Points on a hilly landscape, in no order, each with its height.
From any point a climber steps to the highest of the 2 points nearest to it. It stops when none of these is higher. Distance is the straight distance between rows; heights are no part of it.
k_956 (h 5.29): [130  80 106 197 112  92 115 131  81 149 126  85 136 169 188  39 168 122
 136 135 167 168]
k_449 (h 0.41): [126 142 108 116 127 136 138 157 126 102 142 111 159 146 140 151 134 134
  85 102 139 152]
k_748 (h 6.06): [105 151 141  98 136 122 142 138 155 142 137 166 125  75 100 149  90 126
 183 128 128 120]
k_716 (h 7.17): [190 114 115 155 119 168 130  96 114 111 110  81 126 187 119 136 148 131
  85 133 105  97]
k_484 (h 6.27): [153 102 122 159 121 143 122 118 115 149 141  70 156 192 135  95 159 128
  78 122 134 136]
k_739 (h 4.30): [103 124 140 129 134  94 127 119 192 181 150 125 148 128  87 102 123 143
 131 132 162 112]
k_340 (h 6.53): [118 154 167 123 160 176 111 114 193 141 149 172 117 111 132 173  93 143
 119 163 100  69]
k_164 (h 5.37): [ 98 146 131 115 138 119 117 143 186 177 180 121 165 161 127 138 138 150
  57  88 140 139]
k_939 (h 4.88): [129 114 108 136 113 110 144 121 143  99 105 107 145 110  91 113 147 138
 140 150 189 133]
k_605 (h 0.55): [149 152 153 137 121 164 146  98 184 104 115 127 134 105  99 171 117 150
 139 157 141  92]
k_507 (h 3.84): [121 162 147  93 112 142 129 120 184 176 191 118 151 168 114 156 113 163
 117  83 122 105]
k_175 (h 2.56): [129 125 108  93  77  96 109 129  95 180 163 128 108 191 128  95 140 139
 168  72 113 121]
k_625 (h 4.63): [138  86  98 179  94  95 115 129  91 121 125  76 145 180 169  53 167 134
 121 108 173 174]
k_20 (h 6.07): [ 93 140 160 119 167 151 117 137 203 144 143 177 137  94 131 161  98 133
 119 162 116  90]
k_772 (h 0.82): [133 112  91 142 100 107 128 149  95  88 124  85 151 136 131 101 154 135
 116  98 175 181]
k_923 (h 2.58): [114 140 125 114 158 129 151 161 104  87  78 174 110  49 132 155 108  90
 142 165 103 144]
k_332 (h 2.21): [111  89 120 146 122  73 100 119 129 198 137 133 120 163 126  57 146 122
 153 129 134 109]
k_37 (h 4.55): [ 93 158 151 108 136 119 122 131 208 196 193 130 159 149 109 145 118 159
  98  92 148 125]
k_694 (h 1.28): [167 123 135 183 168 158 145 111  50  65  61 111  97 101 166 142 123  92
 105 178  74 152]
k_285 (h 2.82): [ 97 119 132 137 195 136 133 170 115  95  97 171 115  70 158 147  99  71
 115 176  96 139]
k_255 (h 5.55): [115 149 152 104 122 109 142 114 159 131 143 141 130  78  87 139  80 140
 197 132 172 123]
k_189 (h 4.05): [112 105  99 156  81  64 106 129 114 122 117  86 143 177 154  49 175 156
 123  94 204 181]
k_489 (h 6.17): [118 123 117 150 118 107 126 132 163 136 152  69 180 174 120 105 162 158
  62 103 178 162]
k_425 (h 3.33): [131 127 100  79 105 121 122 170  58 146 162 127 114 175 137 128 131 108
 141  53  77 159]
k_944 (h 1.42): [168 101 126 180 167 139 142 114  58  83  70 101 108  85 149 125 128  79
 130 183 104 152]
k_894 (h 6.08): [171 125 107 159 123 165 140 117 101  89 105  80 144 149 142 137 148 116
  88 136 131 135]
k_583 (h 1.03): [134 141 149 151 163 195 122 102 130  47  82 170 103  96 169 180 136 131
  82 183  84 113]
k_814 (h 2.41): [130 140 121 106 140 136 156 146 112  96 109 155 109  81 125 160 112 108
 143 140 107 134]
k_463 (h 0.98): [141 158 148 132 148 184 137 114 144  64  90 167 111  84 145 185 126 131
 108 169 102 107]
k_382 (h 3.89): [105 111 137 130 149 109 126 130 163 172 133 138 131 108  98 105 120 120
 138 149 136  95]
k_548 (h 4.82): [122 157 146  72 142 144 124 135 106 162 145 171  84 125 121 177  87 112
 152 119  34  98]
k_343 (h 1.99): [134 125 110 104 106 111 137 132  98 115 117 130 113 109 104 121 133 118
 175 117 136 132]
k_69 (h 1.01): [130 123  97 113  82  91 123 138 112 111 142  87 150 156 112 104 153 158
 127  75 177 162]
k_676 (h 2.89): [137 121 104  80  82 102 117 157  70 146 151 130 108 172 135 113 136 124
 176  48  94 141]
k_236 (h 0.43): [187 161 158 145 108 180 160  82 153  86  98 143 103  98  95 175 125 148
 144 163 115  93]
k_817 (h 1.00): [145 165 119  64  76 120 135 129 117 114 165 102 135 145 104 166 113 165
 156  46 145 143]
k_127 (h 1.08): [146 145 154 160 169 183 117  85 100  63  76 172  80 110 172 182 124 118
  80 174  45 108]
k_30 (h 7.13): [150 171 190 115 125 192 130  94 189 134 151 162 121 131 125 194  87 159
 138 143  92  75]
k_41 (h 7.11): [123  84 116 191 156 114 126 158  97 138 141  79 153 131 163  73 144 103
  94 139 163 186]
k_335 (h 1.16): [175 143 150 161 171 173 138  90  66  55  66 134  88 113 166 172 129 103
  78 165  48 132]
k_64 (h 6.18): [164 118 117 139 106 146 119 109 101 141 127  82 128 188 125 111 155 124
 103 115 110 112]
k_581 (h 4.65): [128 115 126 121  98 110 144 104 145 114 106 122 130  90  74 107 132 152
 188 144 185 118]
k_104 (h 6.25): [126 100 112 171 145 125 136 151 129 114 135  86 170 130 148 112 138 111
  69 141 168 170]
k_393 (h 1.09): [144 136 170 115 117 143 129  87 167 171 141 141 111 123  79 141  90 135
 187 153 112  79]
k_380 (h 1.20): [121 128 107 109  65  72 103 136 113 124 141 103 130 163 123  78 148 176
 155  57 189 175]
k_997 (h 1.21): [130 147 109  71  60 101 123 138 100 123 159 117 117 156 106 125 133 170
 180  36 156 154]
k_194 (h 4.93): [ 98 114 132 149 140 107 127 131 183 168 143 116 162 143 104 105 142 141
  79 133 163 125]
k_790 (h 0.57): [125 154 124 110 128 151 143 142 163  95 136 138 147 118 131 163 123 141
 106 127 140 125]
k_824 (h 1.41): [127 130  97  90  57  76 117 134  90 108 131 121 110 146 121  98 139 168
 196  62 169 155]
k_585 (h 0.81): [117 121 135 152 154 151 137 131 175 107  90 150 139  88 125 145 125 120
 102 188 140  97]
k_948 (h 3.30): [128 141 125  97 115 123 125 120 148 167 168 122 128 147 106 137 115 138
 139  97 118  96]
k_546 (h 3.52): [ 96 103 100 141 106  60 110 132 120 134 121 119 139 140 122  65 163 150
 134 111 205 178]
k_859 (h 8.04): [117 130 140 150 182 175 112 123 129 104 106 145 121 131 170 161 110 106
  73 170  79 100]
k_807 (h 7.36): [133 106 123 168 127 126 123 119 150 159 147  62 167 197 137  89 167 141
  52 119 148 145]
k_55 (h 6.26): [128  72 126 204 158 105 112 143  81 168 138  83 135 149 173  49 142  97
 115 148 149 170]
k_642 (h 6.91): [ 92 125 139 145 170 168 108 147 185 121 143 150 160 140 176 144 127 137
  43 158 119 113]
k_186 (h 3.29): [ 84 109 136 124 187 107 125 167 130 158 126 174 127  88 130 119  97  87
 110 153 112 130]
k_61 (h 1.57): [138  90 112 167 157 124 139 137  65  99  85 105 119  94 144  97 130  81
 137 177 132 152]
k_440 (h 7.58): [107 119 142 163 192 186  96 137 154 114 115 143 137 136 184 151 120 119
  50 168  97 103]
k_231 (h 5.07): [128 150 136 111  85 103 138 100 152 117 138 119 129  92  79 130 106 160
 205 126 185 131]
k_900 (h 3.07): [ 94 110 111 138 115  60 108 137 130 170 136 132 136 129 112  69 151 132
 139 110 186 158]
k_512 (h 6.24): [ 92 143 129 130 150 144 120 157 187 139 167 128 172 152 154 137 136 143
  47 121 138 129]
k_144 (h 5.20): [128 172 169  68 140 149 129 122 138 148 143 178  94 100 118 192  86 126
 168 126  58  94]
k_809 (h 1.71): [121 113  98 110  84  86 124 141  89 132 124 130 113 133 121  98 140 129
 183  94 150 142]
k_252 (h 7.63): [161 183 181 106 123 196 138  95 154  96 126 176 105 113 140 201 117 165
 127 135  76  85]
k_943 (h 5.58): [109 106 116 151 139 102 131 144 153 144 141 101 167 135 128 106 146 134
  74 120 167 157]
k_649 (h 5.46): [147 124 113 147 122 140 143 119 130 102 114  88 146 132 120 119 153 119
 107 143 152 123]
k_733 (h 1.85): [128  86 113 156 112  90 100 114  96 187 120 135 110 183 164  40 156 114
 162 131 121 108]
k_892 (h 1.91): [135 103  94 138 117 103 151 146  85  78  90 115 131  80 120 109 139 104
 159 149 173 174]
k_949 (h 5.65): [121 166 150  83 127 133 145 133 147 130 146 162 120  90 119 173  93 127
 171 114 106 113]
k_811 (h 3.61): [ 79 112 133 135 173 100 121 151 164 185 141 160 140  95 110 106 108 102
 120 155 136 115]
k_492 (h 1.39): [165 152 143  89  80 138 142 100 111 131 140 124 107 138  93 151 128 148
 200  99 106 107]
k_933 (h 8.48): [138 144 142 120 164 174 121 121 113 110 105 155 109 130 151 172 114 111
  90 145  59 100]
k_638 (h 2.20): [130 133  99 103 127 122 146 150  92 101 115 129 128 110 118 140 124 111
 144 118 133 152]
k_70 (h 3.90): [137 134 114  83 133 134 120 153  77 153 140 136 102 158 128 149 118 100
 142  88  55 125]
k_950 (h 1.61): [153 146 128  83  66 107 142  99  92 131 133 133  95 132 111 133 128 138
 222  87 122 120]
k_795 (h 2.94): [135 132 123  96  91 114 111 117 122 173 163 120 124 165 108 108 136 146
 155  83 119 112]
k_124 (h 2.59): [ 85  83 115 155 135  58 101 128 142 204 134 156 127 129 122  54 153 111
 142 130 167 140]
k_601 (h 0.70): [111 140 138 126 135 143 143 134 182 113 122 131 151  99 115 149 117 137
 116 157 156 111]
k_836 (h 4.37): [130 144 128  71 125 133 130 133 105 168 152 156  97 133 115 148 110 111
 171  97  65 101]
k_370 (h 8.03): [156 166 148 102 138 178 134 106 125 110 119 161 103 125 139 189 118 136
 118 135  63  90]
k_621 (h 1.22): [166 144 171 103  93 141 139  77 138 162 142 142  94 124  90 150 105 144
 222 127 103 100]
k_871 (h 3.05): [ 83 104 125 146 199 128 120 171 125 136 108 159 129  83 148 121  95  76
 101 188 103 126]
k_234 (h 0.90): [149 132 131 158 152 164 147 116 153  72  83 146 127  83 134 155 136 121
  96 188 139 103]
k_532 (h 1.73): [124  87 100 153 146 113 145 167  77  84 100 119 134  83 141 115 133  80
 144 153 147 178]

Where does a climber stop that starts at each point below?
k_621 => k_41
k_817 => k_41
k_164 => k_933
k_676 => k_748
k_175 => k_933
k_20 => k_933
k_772 => k_41
k_124 => k_41

Call two points neighbours if one is among the 2 nearest of the other. Go from one point of each pair to the other, from neighbour to neighbour, staying as high as possible. Name the lowest point that can't be avoided.
k_748 and k_41 => k_581
k_41 and k_716 => k_943
k_716 and k_807 => k_64
k_933 and k_716 => k_175
